Each row is a point on a landscape with many peaks, with its height.
A climber steps from a point to the highest of its 4 nearest points, and stops where none of them is higher. Distance is the straight distance between rows; heights are no part of it.
J863 height 4.06: [ -1   7   5  10  -7  -4  31  16   1  12 -12  -7   6  37   8 -24 -31 -19
 -25 -24   7  12  19 -13  11]
J789 height 6.38: [-16   2   3 -12 -16  20 -25   2  18 -25  14   8  -2 -16  -9  -1   5  21
  18   8  21 -19  14 -10 -34]
J597 height 5.25: [ 13  17  21  15 -13  21  11  15 -27  15   2 -40 -11  23 -21 -11  -6   2
 -20   2 -15  13 -19   1  24]
J730 height 4.16: [-10 -13 -15 -14   5 -38  13  -5  16 -11  -1  28  -4   9  27   6  -6  -3
 -11 -12  32  16  35 -11 -31]
J852 height 5.27: [ -6 -24 -47  -3  55 -50  -2 -20 -23   9  -1 -12   0  24  18  40   7 -13
  -2  26  -1 -24 -34  21  28]
J382 height 5.64: [ -9   6   3   8 -10  35 -35   1  22 -12   8   7  -3 -33 -28  -1   0  31
  27  14  30 -24   6  16 -25]
J855 height 6.06: [  9   8   4  -3  20  28 -10 -18 -19   4  11 -24  14 -23 -25  -2  21  21
  35  15 -15   0 -46  29  45]
J963 height 4.64: [-19 -19  -9 -16   2 -12  12  -5  41 -19   5  22  -7 -10  29  -4   1  -1
 -11 -23  38  -5  36 -38 -45]
J114 height 3.37: [  5   7  37   1 -11  23  -7  25   4  -7   2   4  -7  12  -6 -18  -2   4
 -17  -2   0   4  35  -7 -36]
J242 height 6.27: [-22  -9  -5  -5  -5  16 -19  -8  20 -24  -1  12   7 -14   5   6   0  13
  10   3  22 -16  15  -8 -33]
J607 height 5.38: [  1   5  -4  -9  -1  -6  -1   7 -11  10   4 -10  10 -12  -2  -3   4  -8
   3   2 -13   9 -24  -3  20]
J831 height 4.50: [ -1  11  -2   6   3  17  -5  -7  -7  13   4 -17  10 -20 -20   0   8   0
  20   9 -25   1 -31  13  23]
J353 height 1.74: [  1   3  28   7 -20  23  11  30  16 -21   6  24 -22   6  -6 -29  -7  -3
 -19 -16   4  -8  43 -31 -58]
J875 height 5.92: [  8  -7 -10  -3  12   3 -20 -20  -9   7  20   4  13 -37 -14  14  19   3
  39  14  -2  -9 -30  36  10]
J598 height 5.30: [  4 -16 -19   5  32 -55  26 -21 -17  12 -12 -11   3  26  18  27  10 -14
 -24  -7  -9  -6 -31   8  33]
J502 height 5.91: [ 16  22   7   9  -6  25   9   4 -19  15  -4 -44  -6  14 -25   1  10  14
  -5  13 -35   4 -54  26  37]
J889 height 5.23: [-31  -6  -1 -11 -15 -11 -18 -18  44 -29   7  20   3 -33   5  15  -6   7
  20   2  29 -23  25 -14 -44]
J749 height 3.40: [ -2   5   9 -20 -12  -6   3  10  -4   6   1  11   3   1   2  -4   4  -4
  10  -2   2  16  -2  -9   1]
J270 height 5.87: [  4   8  -9   3   7  -7  12 -23 -18   1  -5 -22   3  11   6   4   3   2
  -4   6 -17   9 -34  15  39]
J926 height 5.76: [ 12  18  10   4  -4  14  12   0 -19  20 -12 -39  -6  11 -13  -2   8   2
 -20  12 -25   6 -46  22  32]
J759 height 5.88: [ 16 -13 -24  13  22 -43  23 -17 -20   5   3  -2   6  12  27  11   8 -17
 -19  -3  -6  -1 -16   0  29]
J287 height 4.98: [  0  10  -1  -2  -4  -5  17   9 -12   8   9 -14  13   8   0 -12  -1  -6
  -2   3 -12   9 -22   3  33]
J832 height 4.25: [  1  15  16  -9 -24   1  12  27  -5  13  -3   0   4  11  -5  -9 -13  -5
  -5  -2  -8  11   9 -13   7]
J507 height 5.36: [ -9   0  19  -5 -15  21 -15   6  19 -14   1   9  -2  -1   5 -17  -1   5
  -6  -3  13 -12  25 -15 -45]
J35 height 5.54: [  1  -6 -25  -6  30 -19   2 -33 -31   1   5 -21  18   6  -4  28  24   2
  10  10 -20 -13 -36  27  49]
J491 height 3.36: [  2  -3  17  -8 -18  14   8  13  22 -17   8  15  -3  16  13 -11  -7 -10
 -23 -30  15 -12  52 -33 -52]
J847 height 5.94: [  7  -1 -11  -7   1 -20   5  -7 -13   2   2   6  11  -7   5   1   1 -11
  18   5 -15  -4 -16  -6  35]
J727 height 5.72: [ -4 -14 -21  -5  31  -5 -16 -34 -27  -4  13 -30  23  -6  -9  23  23   6
  26  21  -7 -16 -36  31  56]
J593 height 5.53: [-15 -10   2  -9 -15  -8  -5  -4  41 -23   6  18  -5 -13  14   1   4   7
  -1  -9  29 -18  33 -26 -47]
J921 height 3.82: [ -7 -20   2 -10  -2  -4  15   3  31 -12   1  22  -4   8  22  -2 -10  -2
 -17 -31  31  -4  47 -19 -46]
J368 height 4.85: [ 10  10  16   9  -6  -1  35  20 -18  18  -5 -20   4  39   4 -13 -20 -21
 -31 -11   5  20  -9   1  19]
J489 height 3.94: [ 16  30  20  -1  -8  32  -7  21 -21  16   4 -20 -11 -11 -29 -10  -8   9
  15  13 -21  -1 -31  11  26]
J699 height 5.17: [ -6   3  12   4  -9  30 -23   7  13 -17   3  14  -8  -3  -9 -10  -7  17
   0  15   7  -4  21   1 -28]
J722 height 5.49: [-19  -6   8 -10 -11   8  -4  12  31 -24   9  11 -16   0  12  -7   1  10
  -3  -5  19 -16  34 -27 -50]
J226 height 5.57: [-26  -3  11  -9 -15  16 -21   0  41 -20   2  18   6 -27  -7  12 -12  14
  25   7  20 -27  22  -4 -48]
J227 height 4.76: [-22 -27 -32  -2  16 -27 -18 -25  13 -26   2  26 -13 -15  21   9   6   4
   4   7  34  -2  27 -20 -32]
J357 height 5.99: [  1 -21 -31   1  34 -40   7 -22 -24  -4  -8 -14   4  12  22  17   9 -10
  -3  10 -13 -12 -21  12  39]
J396 height 1.14: [ -1   2  12   4  -4  -8  45  20  12  19 -10   7  23  45  -7 -21 -28 -13
 -31 -40   5   8  37 -26  -7]
J561 height 1.76: [ -1 -10  13 -10  -9   0  26  15  25  -9  -3  16  -1  16  13 -17  -1 -13
 -38 -37   7   1  44 -22 -50]
J303 height 2.56: [  1  -2   2  -6  -2 -10  19  20  10   4   0  10  12  18   5  -2 -18  -6
 -12 -11  10  10  14 -10  -7]
J947 height 4.68: [ -3  -9  13  -7  -8   4   2   8  18 -19   7  15  -3  12  19  -6  -9   1
 -22  -9  23 -14  42 -23 -52]
J407 height 6.32: [ 13  14  42  27 -11  44 -13  25  -9  -4  -9  -6 -25  -8 -26 -13  -9  15
 -12   8 -17   3  34  -4 -22]
J822 height 6.11: [  8  10  -1   5  14  19  -8 -17 -15  -2   9 -27   7  -8 -13  -2  24   3
  23  12 -19   4 -45  28  38]
J829 height 5.40: [ 13  25  18  11 -12  28  11  18 -23  16   0 -52 -14  13 -17 -13  -4  -4
 -15   7 -24   7 -29   5  22]
J159 height 5.35: [  5   0 -29 -11   5  -9 -26 -22  -7  -1   0  26   6 -27   0  16   8   5
  22   2  -5   5 -15  14   7]
J479 height 4.38: [  2  -1  21   7 -13   4  19  32   7  15  -7  -5   7  32 -14 -19 -17 -10
 -22 -19   6  10  19  -9   0]
J168 height 5.22: [ -9 -15 -24  -4  24 -41  22   2   6   4  -4  25  -3   3  19  13 -14 -10
   2  -7  10   4  15 -14   9]
J534 height 5.31: [ -1 -19 -44  -4  21 -47   1 -12  -2  -3  -7  24  -9 -14  14  18   1 -14
  15  -2  14  -8  13  -2  -1]
J162 height 6.20: [ -4   1 -18  -6  12 -22   9 -11  -7  -1   7   4  11  -8  11  -3   5 -13
   7  -2  -9  10 -10 -13  33]
J594 height 0.01: [ 13 -19  19 -12 -19  11  36  27  15   3 -15  17   1  29   8 -17 -14 -19
 -29 -43   0   3  43 -19 -40]
J740 height 4.55: [  7  -1   8  12   5 -37  35 -21 -14  26  -6 -13   8  37   6   6   5 -13
 -26 -21 -21  19 -34   8  46]
J175 height 5.15: [ 11  -3   1  16  10 -48  31 -20 -18  18 -12 -14   1  33  18  22   4 -19
 -22 -27 -12   6 -27  14  41]
J252 height 4.56: [-33 -32 -33  -6  11 -41  -3 -23  32 -33   0  30 -19 -15  31  10   2  -4
   2  -2  38  -4  32 -27 -49]
J142 height 4.19: [  2  16  -4  -6  -8  11  -2   7  -5  17   0   6   6 -11  -7  -4  -4  -3
  17   1 -14  10 -15  -2  13]
J440 height 3.56: [  6  16  12  -9 -15   1  -5  22  -2  13  -5  -1   1  -7  -9 -11  -5  -9
   2   0  -4  14  -5  -3   2]
J465 height 4.57: [-30 -23 -15  -2  -2 -25   1 -21  48 -26   3  25  -8 -20  18  12  -4   4
  -3  -3  40  -5  29 -34 -46]
J994 height 5.50: [-16   1  20   2 -26  18 -18  19  39 -12   1  10   1 -23 -12  -1  -4  16
  14   0  16 -26  20 -14 -47]
J618 height 4.99: [-11   0  29  13 -24  28  -9  28  35 -18  -2  19  -9 -22 -16 -14  -4   4
  10   5   7 -37  31 -26 -55]
J991 height 2.31: [  4   4  20  -5 -14  23 -25  25  -3   3   0  -2   2   2 -12  -1  -5   9
   5  11   0   5  13   0 -18]
J557 height 4.62: [  0  18  16   3 -16  13   3  19  -8  18   0 -15   8  10 -11 -23   0   2
  -9   5  -5   8 -13  -9  15]
J790 height 2.86: [ -5   5  10  -9  -7   3 -11  15   4   3  -5  14   0   1   0  -3  -8   6
  -6   0   5  11  15   4 -14]
J117 height 3.11: [  7   2  -2 -11  -8  21 -34   4   0   1  -6   8   1 -16  -8  -1   1   6
   9   9   3   9  -4   6  -5]
J457 height 4.48: [-15 -16 -35  -8  10 -19 -22 -21   5 -20  -7  26  -8 -14  20  12  -3  -2
  10  -3  18  -8   8 -10 -16]
J449 height 6.07: [  4  -8  -9  -6  16  -9   1 -25 -16   0   8 -12  14   3   9  12  21 -12
  11   5 -17   1 -25   9  44]
J333 height 6.04: [ 11   8 -11  11  16   6   6 -20 -21  -3   2 -25   8   4  -3  -1  19   5
  10  14 -24  -1 -40  25  37]
J346 height 2.74: [ 15  21   8   5 -13  32 -20  10 -18  25   3 -14   2 -26 -24  -8  -4  10
  26  14 -18   4 -14  22   8]
J343 height 5.82: [-25  -5  12  -8 -19  10  -5   2  41 -22  14  25   0 -19   4   2  -1  10
   0   2  23 -18  39 -21 -50]
J930 height 5.04: [ -1  27  24  14 -14  20   6  34 -11  19  -2 -28  -9  16 -26 -13 -13  -9
  -8   2  -9  11 -10 -10  21]
J611 height 5.66: [  4  20  -4   5  -6  24   7   7 -18  14   4 -35  -4   8  -9  -8   7   4
   3   9 -21  12 -33   1  40]
J629 height 5.70: [ 14 -10  -8   5  17 -33  25 -21 -27  10  -5 -13   1  18  21  16   8 -15
 -19  -6  -7  10 -25   7  37]
J194 height 5.56: [ -4 -21 -37  -6  21 -48  -2 -16  -8  -1   1  26   5 -13  13  22   0  -9
   6   5   7  -2  -2  -4  12]
J967 height 3.06: [ -6 -13  -6  -6   3 -24  18   7  17   2  -8  22   2  12  13  11  -9  -7
 -18 -27  19  23  33 -16 -12]
J169 height 2.35: [ -2   2  -7  15  -3 -17  37  10  10  14 -14   2  19  32  10 -10 -25 -22
 -26 -30  16  17  28 -25  17]
J317 height 4.74: [ -7   0  -8   6  10 -25  21  10   5   2   6   5   7  22   9  -5 -14 -13
 -14 -16   8  22   3  -8  27]
J258 height 4.63: [ 16  24  30   9 -15  12  24  12 -26  28  -6 -38  -9  29  -3   1 -10  -8
 -32  -2 -25  18 -42  20  25]
J177 height 4.73: [ -9  -9 -29 -17   0 -31  -5  -1   8  -8  -9  21  -4  -3  15  12  -5   7
   5  -3  18  10  18 -13 -20]
J216 height 5.80: [  2 -13 -42  -5  42 -48   2 -23  -9   3   5  -8   6   1  21  28  11  -4
   4  17  -3 -23 -13   9  36]
J960 height 4.32: [  3   3  -1  12  -7 -11  36   3  -6  18 -17 -17  13  46  14  -7 -29 -14
 -40 -35   7  16   6  -1  12]
J202 height 4.02: [ 10  14  35  29 -14  40 -16  22  20 -18  -3   8 -14 -11 -15 -22  -3   8
  -4   9  -4 -16  35 -14 -41]
J237 height 5.84: [  0 -19 -38   2  42 -45  18 -21  -9  -8   1  -6  -4  14  21  14   7 -21
   1   6  -7 -15 -20  -4  24]
J951 height 5.03: [ -4  11  15   8 -13  37 -33  13   7 -19   0  -6  -8 -16 -18 -20  -4  22
   7  13   1 -18  26  -6 -29]
J988 height 5.74: [ -9 -28 -59  -1  39 -55   9 -20  -9   4   8  11   3   0  12  18   4  -6
   4  15   0 -21  -7  -4  20]
J950 height 6.18: [-31  -4  -7  -2 -13  10 -32 -14  33 -15  10  20   6 -31  -4   7   0  21
  21   2  35 -19  11  -2 -32]
J355 height 4.13: [ -1  -6 -16  -4   2 -13  -6  -7   6   3   4  19   6  -6   3  13   2  -6
  17   5  -2   8  -4   1   7]
J751 height 5.18: [-14 -23 -33  -7   5 -41  -3 -10   5  -2  -6  28  -6 -12  21  16   7  -4
   0   1  13   2   8  -1  -6]
J454 height 4.70: [ -4  -6  -5 -13  -4 -15  -3   3  12  -9  -1  18   9   9  21   2  -5   3
 -12  -7  18  11  37  -6 -30]
J376 height 5.86: [-20  -7 -10  -9 -17  26 -32  -8  42 -19   5  21   5 -38 -14  11   2  18
  26  14  37 -22  12   8 -39]
J724 height 2.88: [  6   8  31  -5 -19  19  -7  21   0   9  -8  13 -10  11 -14  -8  -3   5
  -5  -1  -5  12  25  -2 -22]
J772 height 4.97: [  9   5  -3  -4  15  13 -24 -18  -8  19  11  -7   8 -26  -9  -1  11  -1
  31   8 -11  11 -34  13  13]
J517 height 4.20: [  6   8  33   8  -9  35 -24  23   6 -18 -10   9 -14   4 -15 -21  -9  18
  -7  14  -6  -3  28  -4 -36]
J391 height 6.60: [-18   2   2  -8 -14  25 -31  -5  23 -19  15  12  -2 -26  -8  -2   5  13
  14   9  21 -11  10   0 -32]
J625 height 5.67: [ 18  25  12  16  -6  33   7   8 -35  19 -13 -46 -21   9 -33  -3   6  15
 -17   9 -35  10 -34  17  29]
J8 height 6.16: [  8   1 -11   3  18   5   0 -19 -12   4   4 -19  16 -10  -2   5  20  -7
  25  15 -16  -1 -34  13  45]
J635 height 3.75: [  0 -10   7 -15 -12  -9  16  18   4  -5   2  16   3  17   9   1 -10  -2
 -15 -13  11  12  40 -15 -40]
J398 height 4.24: [  9  15  53  16  -9  36   0  25   6  -7 -15   9 -19   2 -18 -32  -2   6
 -18  -1  -1   3  42 -13 -34]
J210 height 5.41: [  6   3  -9 -12   4  13 -29 -12  -5  11  11   8  14 -32   2   9   7   3
  30   8  -6   5 -24  25  11]
J378 height 5.60: [ -7 -13  15  -9 -12  27 -32   6  49 -25   3  13   1 -51 -27  15  -2  17
  28  13  23 -32  18  21 -51]
J116 height 1.83: [ 10 -15  26   3 -18  11  12  28  15 -10  -3  22  -7  11  12 -26  -6 -10
 -23 -29   1 -10  46 -22 -51]
J694 height 5.07: [-22 -10 -23  -5  -4 -16 -23 -22  26 -35   7  24  -4 -27  16   4   4  11
  15   0  30  -8  27 -21 -38]
J672 height 5.52: [ 17  -4 -13   4  23 -22  10 -17 -31  10  -7 -19  13  18  18  17  14  -7
  -3   7 -23   3 -33  20  41]
J697 height 4.10: [  6   1 -16  -3  -1  20 -32 -14   0  -8  14  19   9 -34 -13   5  10  19
  23  19  21  -9   3  25 -10]
J887 height 4.69: [  5  22  23  12  -1  22   3  23 -15  14  -2 -24 -15  -2 -32 -10  -5  -4
   2  18 -17   9  -9  -3  20]
J161 height 5.61: [  3 -12 -23  15   7 -32  29  -1  -9  -1  -3  11  -5  16  24   4   2 -15
 -14 -22  11  12  -5 -17  21]
J399 height 4.37: [ -5   8  42  21 -24  36 -22  24  28 -15  -7   8 -19 -32 -24 -16  -3  16
  21  -2  -6 -31  29 -17 -46]
J939 height 3.53: [ 17  16  22   7 -12  28 -14  24 -12  22  -6 -16 -11 -13 -29  -5 -19   1
  17  22 -11   7  -7  -2  14]
J13 height 2.44: [ -6   8   0 -13 -13  14 -19   2   6  -2  -1  15  -2 -10  -7  -1 -10   4
   6  12  -3  10  -3   5 -17]
J826 height 4.58: [  7  23  57  10 -10  24  -9  24 -14  17 -14 -10 -23   4 -29 -13  -5  -3
   0  13 -28  15  15   4 -10]
J138 height 2.42: [ 15  -3  35   3 -19  22  12  29   6 -14  -4   9 -16  10  -5 -23  -1   3
 -18 -15   1  -1  36 -23 -39]
J180 height 3.90: [ 13  17  31   8 -18  30 -11  35 -12  15  -5 -15 -12  -1 -27  -5 -20   0
  -5  17 -18   9  -7  -3  -4]
J741 height 5.73: [  1  -8 -16  -3  10  -7 -11 -11  -8   5   2   4  10 -12  -5   2  13 -12
  24   5 -20   1 -31  -4  28]
J970 height 3.12: [  5  13  46  20 -17  34   5  29  16 -17  -2  11 -26  -7  -5 -37  -4   9
 -18  -7  -9  -5  40 -23 -40]
J698 height 4.78: [ -4   4  32   6 -20  33 -18  22  18 -17   2   5 -13  -2 -11 -17   1  14
  -5  11   6 -17  34 -19 -41]
J330 height 3.68: [  0  10  -3  -3 -16  33 -35  -2   0   1   0  -1  -8 -25 -10  -3  -6  17
  16  20  13  -7   1  10 -15]
J729 height 6.14: [ -4 -14 -25  -1  32 -27  -6 -29 -11   7   6  12  11 -14  -3  22   9 -12
  32  -1 -14 -19 -18   0  27]
J848 height 5.20: [  6  16   7  10  -9   7  20  10 -12  10  -3 -37  -1  16   9  -8  -5 -10
 -28   5  -9  15 -27   9  32]
J902 height 2.73: [ 10  12  -1 -11 -10  31 -17   3  -5  16  -3  -6   4 -22 -16  -3  -9   6
  19  11 -13  12 -18  15  11]
J907 height 1.50: [ -4 -14   6  -1  -3 -18  29   8  16  11 -16  17   9  25  13  -4 -18 -18
 -25 -31   5   8  37 -17 -32]
J711 height 4.67: [ 15   8  -5  -3  15   9  -7 -12 -10  15  10  -8  17 -23 -21   5   9   8
  28   8 -14   4 -36  16  26]
J687 height 5.39: [ -4   1  -1  -9  -5  16 -41 -10   7 -10   5   8  -1 -21   0  -2  -1  12
  15  12  14   3   4  17 -22]
J617 height 6.03: [  2  -3 -22  10  22 -18  12 -13 -11   0   1  -3   3   5  21   9   5 -13
   2  -3  -6  -4 -22  -3  40]
J805 height 4.79: [ -2  -2 -18  -4  -2   5 -32 -17  -3 -15  10  19  -2 -25  14  -4   7   6
  23  14  13  -3  -5  14 -10]
J844 height 5.93: [-14  -8 -14 -15  -3   2 -27 -12  14 -21  -4  18  -9 -22   9   6   2  16
   7   6  13   1  16  -5 -29]
J622 height 5.08: [-13 -14  -9 -12   0 -14  -1  -5  19 -19   7  16 -11  -2  24   4  -5  11
 -16 -11  23   0  26 -25 -34]
J543 height 5.28: [ -8   2  27   3 -20  26 -14  19  20 -17   2  13  -4  -4  -5 -20   5   7
  -3  -2  10 -24  29 -18 -45]
J400 height 6.13: [-18  -1   6  -6 -21  11 -17  -3  28 -29   7  14   2 -10  -5  -1   1  15
  13   7  17 -28  21 -22 -46]
J179 height 3.69: [  4  11  21  11  -2  43 -41  10  -1 -16   3  -3 -11  -9 -24  -7  -9  19
  14  20   1  -8  18  17 -35]
J684 height 6.45: [ 11  16   7   0  16  30   1 -10 -25  16   0 -41   7 -11 -19  -5  11  13
  20  21 -30   8 -54  33  41]
J537 height 4.51: [  3  -1 -12 -13 -10  10 -30 -12  -2  -2   2  15   5 -23  -2   6   8  11
  21  12  -3   4 -10  23  -1]
J583 height 5.58: [ 13  11   6   1  -2   1  19 -11 -19  16  -5 -31  -5  19  -6   7  15   2
 -22   9 -35  20 -41  29  41]
J692 height 5.16: [  8  -7 -17  18   4 -38  37  -2 -16  18  -4 -12   1  28  26   2  -1 -29
 -29 -13  -9  10  -9   7  33]
J93 height 5.26: [ 16  16  53  21 -16  46  -6  29  -9  -9  -4  -7 -24  -6 -23 -23   0  13
  -3   3 -19   9  40   3 -29]
J354 height 4.89: [ 13  -5  -4   7  -2 -13  36  10 -10  16  -4 -17   3  38  22  -6 -11 -13
 -32 -21  -2  20  -3   4  27]
J973 height 5.32: [-21  -9 -14 -10  -7 -11  -9 -17  27 -23   5  13  -4  -6  22   6   2  14
  -1  -2  31 -12  30 -31 -36]
J662 height 4.75: [ -5 -24 -35 -15  14 -33 -22 -18   0 -15  -1  24  -7 -24  21  16  -3  -3
   5   5  17   1  14   2 -17]
J869 height 6.15: [  3  -7 -13 -20  19  -8 -17 -33 -11   7   7  11  13 -27  -8  22  17  -8
  30   8  -3  -1 -29  21  24]
J563 height 6.30: [ -6  -5 -25 -13  24  -6 -12 -27 -21   2  11  -4  23 -14  -9  13  23  -3
  33  12 -12 -13 -33  17  39]
J406 height 5.78: [-14   2  22   3 -18  14 -16  11  37 -17  12  14  -7  -8  -2 -11  -1  10
   1  -2   7 -24  27 -19 -48]
J24 height 5.37: [  4  15   7  15  -8   7  13  19 -15   9  -3 -31  -5  19 -13 -10   1  -9
 -12   7 -16  13 -23  -3  29]
J313 height 6.17: [ -4  -6  -2  -3  27   5 -17 -25 -18   4  11  -7  16 -30 -24   7  28   7
  32  14 -12 -12 -44  27  39]
J892 height 1.49: [  4  -8  28 -11 -16   0  29  19   6   8  -8  17   9  23  -9 -19 -14 -13
 -24 -24  -6   0  36 -12 -31]
J619 height 4.44: [ 15   4   9  13  -2 -28  37 -12  -9  40  -6 -19   1  39   5  -3  -6  -7
 -39 -25 -17  22 -41  11  38]
J422 height 4.36: [-25 -24 -45  -4  11 -49 -13 -13   2 -24  -3  33 -12  -4  23  12  -1   5
   1   2  25  -2  21  -8 -31]
J606 height 4.40: [ -1   7 -11  -3   2  29 -26 -17  -9  -4  10  13   4 -34  -2   6   9  12
  31  25   4  -3 -13  28   4]
J450 height 6.10: [ 18  27  10   1  -5  33   4  -7 -28  12   2 -47 -10  -2 -25  -9  10  17
  11  19 -34  -5 -45  22  36]
J704 height 4.71: [ -9  -9 -14 -13   1 -41  14  -4   3   8  -1  19   3   8  24   0  -3  -9
   1  -7  12  14  15 -10   1]
J872 height 6.35: [ -2   9  -1   7 -11  -7  16  18  -1  21   2 -10  11  26   3 -17 -10 -11
 -14  -5  11  13   9 -11  21]
J7 height 5.24: [ 14   7   1   7  -1 -21  26 -10 -26  16 -12 -23  -3  29  14   3   9  -2
 -27 -12 -29  11 -40  20  40]
J949 height 2.68: [ -3  -1  12  -2  -5 -11  33  30  16   9  -3  -2  12  29   0 -10 -17 -10
 -16 -25  12  15  28 -21  -5]
J324 height 5.21: [  7   8  18  12 -13  15  20  24 -13  10  -4 -28  -1  28  -5 -17 -13  -3
 -23  -6 -13  11  -9   1  25]
J945 height 5.34: [ 15  36  20  20  -9  38  10  15 -32  20  -2 -40 -31   7 -30  -8   4   7
   0  10 -33   6 -28   5  38]
J94 height 5.42: [  6   3 -10   3   0 -19  18  -4 -18   4  -9 -20   0  23  27  -1   1  -7
 -22  -9 -11   9 -20   2  38]
J548 height 4.86: [  1 -11 -17  14   6 -41  31   0   4   1  -5   5   3  24  23  -9  -6 -15
 -18 -22  17  17  13 -14  21]
J785 height 6.08: [-14  17  10   4 -12  42 -31   6  27 -12   8   7  -1 -22 -16  -5  -6  25
  14  14  12 -19  16   0 -32]
J231 height 2.00: [ 15   4   0   2  -1  33 -33  -9  -2  10   0  -2   3 -22 -13  -2  -7  13
  23  19  -5  12 -16  25 -13]
J136 height 4.87: [ -2  10  30   6 -17  18  15  41  -1  10 -11 -18  -6  22 -17 -20 -13  -9
  -6   0  -7   5   4 -11  11]
J165 height 5.29: [ -8  -6  -3  -7 -10  -3  -2  -6  26 -25  11  13   2   6  22   9   5   9
  -5  -2  28 -11  25 -18 -37]
J636 height 5.19: [  9 -10 -10   2  21 -33  22 -23 -28   4  -9 -18  10  26  16  26  11 -10
 -13  -7 -20  -2 -35  22  36]
J3 height 2.81: [ 13  18  26  -1 -13  28 -25  24  -4  15  -8  -3 -11   0 -25  -6 -19   9
  15  12 -11   7   9  -2 -12]
J10 height 5.48: [  2  -3 -31  14  21 -45  20   0  -1   1   0  19   2   4  15  16   3 -13
   4 -13   7  10  -3  -9  18]
J384 height 4.91: [ -1 -13 -37  -8   8 -26 -21 -25  -4 -13   5  32   3 -30  10  21   6  -9
  12   9  11  -1   2  11  -4]
J691 height 6.12: [ -2 -12 -21  -5  31 -29   8 -26 -15 -10   5  -5  11   0   9  14   9  -8
  12  12 -15 -15 -19   0  36]
J796 height 6.23: [  5 -10 -26 -12  30 -20  -5 -28  -9   2   8   4  20 -10   3  14  22  -7
  26   5 -10 -12 -28  18  34]
J587 height 5.77: [  9 -11 -17  -4  10  -7 -28 -31  -1   0  15  20   8 -34   1  14  12  -5
  33   9   2   1 -19  32   4]
J997 height 5.90: [  5  15   5   5   5  23   7  -1 -13   9  -3 -39  -1  -1 -10   5  11   9
  -5  16 -30  -5 -49  18  34]
J523 height 5.59: [ 15  -2 -12  -6  11  28 -21 -18 -10  14   8   2  13 -30 -15   9  14   7
  50  19  -9   2 -27  40  19]
J934 height 5.55: [-14  -2 -21   5  -2  12 -30 -19  19 -20   9  17   0 -28   4   9  15  13
  22  10  27 -10   8   5 -24]
J78 height 5.85: [  4  -4 -14  12  13 -32  28  -9 -13   5   3   3   7  12  26   0   2 -15
  -8  -3   2   2  -9   0  30]
J115 height 4.39: [ -5  -4 -15 -11  -2 -18 -17 -21   1 -10   1  25   2 -11   8  13  -1   3
  -2   2  13  10  13   1 -11]
J764 height 4.93: [ 10  13  56   6 -15  34   1  40 -10  12 -16   4 -18  10 -29 -13  -8  -8
 -11   2 -14  11  21  -5 -17]
J438 height 4.11: [  8   2  10  10  -2 -27  46  -6  -9  34  -8 -20  -2  43   9   0 -11 -19
 -40 -46 -13  21 -20  14  37]
J932 height 3.39: [  4   6  23 -12 -10  13   8  30   5   8  -9  13  -5  19  -8  -8 -16 -10
 -13 -14   4  14  23  -6 -24]
J416 height 5.83: [ 14   5   2  -1  18  12   2 -18 -27   3  -8 -31  -4   8  -1  12  22  13
   9  14 -19   2 -35  19  48]
J25 height 5.06: [  2  17  25  10 -11  10  23  27 -17  17  -2 -11   3  32 -20 -21 -10 -11
 -27  -6  -5   8   7 -17  16]
J510 height 5.79: [ -1  -6 -21  -5  12 -27  18   7  -4   8  -9   9   1  -5  10  -2  -8 -18
   5  -4   1   8  -2 -13  25]
J996 height 4.88: [ 10   7   9   6 -19   0  37   7 -16  29  -8 -24  -7  39   6   4  -1 -14
 -30 -18 -22  27 -37  21  37]
J351 height 5.14: [ 13   0   6  13  -6 -11  37   0 -19  15   0 -21   4  24  19  -1 -13  -6
 -31 -17 -11  17  -8   4  27]
J819 height 5.95: [ -1  -3 -14  -3  28   4 -14 -30 -28   5  16 -29  21  -8 -26  12  35   9
  32  14 -10  -3 -47  34  43]
J256 height 5.51: [-10 -15 -36  -6  46 -31   4 -29 -26   6   1 -18  12   2   2  38  14  -2
  16  12 -11 -15 -37  28  39]
J745 height 5.75: [  5 -15 -38  -5  48 -42   6 -30 -21   3   3 -18   8  17  11  27   7  -6
  -2  12  -4 -26 -28  16  39]
J442 height 0.69: [ 12 -16  12  -4 -17   1  30  17  21  -6 -10  21   4  25  13 -16 -20 -24
 -35 -62   5  -6  56 -30 -53]
J290 height 5.05: [ -5   1   1  -9  -7  16 -18   7  22 -20   2  14   0  -5   7  -1   2  25
  -3   2  12  -5  27  -9 -34]
J828 height 4.81: [-27 -27 -24  -8   9 -34 -12 -23  24 -27   3  22  -9 -19  22  11   7  11
  -1  -3  39  -7  25 -26 -34]

Two climbers start at each pair of points below. Name the first point that both come to, or write none.
J138, J947 -> none
J534, J384 -> J563
J829, J258 -> J502
J594, J353 -> J491

Call two points neighbours if one is among the 4 nearest of the other. Go from one point of each pair to the other, from neighbour to neighbour, staying as high as possible. Name the lowest point that can't be avoided.
J162, J407 -> J517
J162, J563 -> J617
J162, J872 -> J317

Write out the way that a climber takes from each point below.
J828 -> J694, J973, J593, J343, J400, J789, J391
J730 -> J622, J973, J593, J343, J400, J789, J391
J442 -> J491, J947, J722, J343, J400, J789, J391
J597 -> J829, J625, J502, J450, J684
J177 -> J751, J194, J988, J237, J691, J796, J563
J606 -> J210, J875, J869, J563
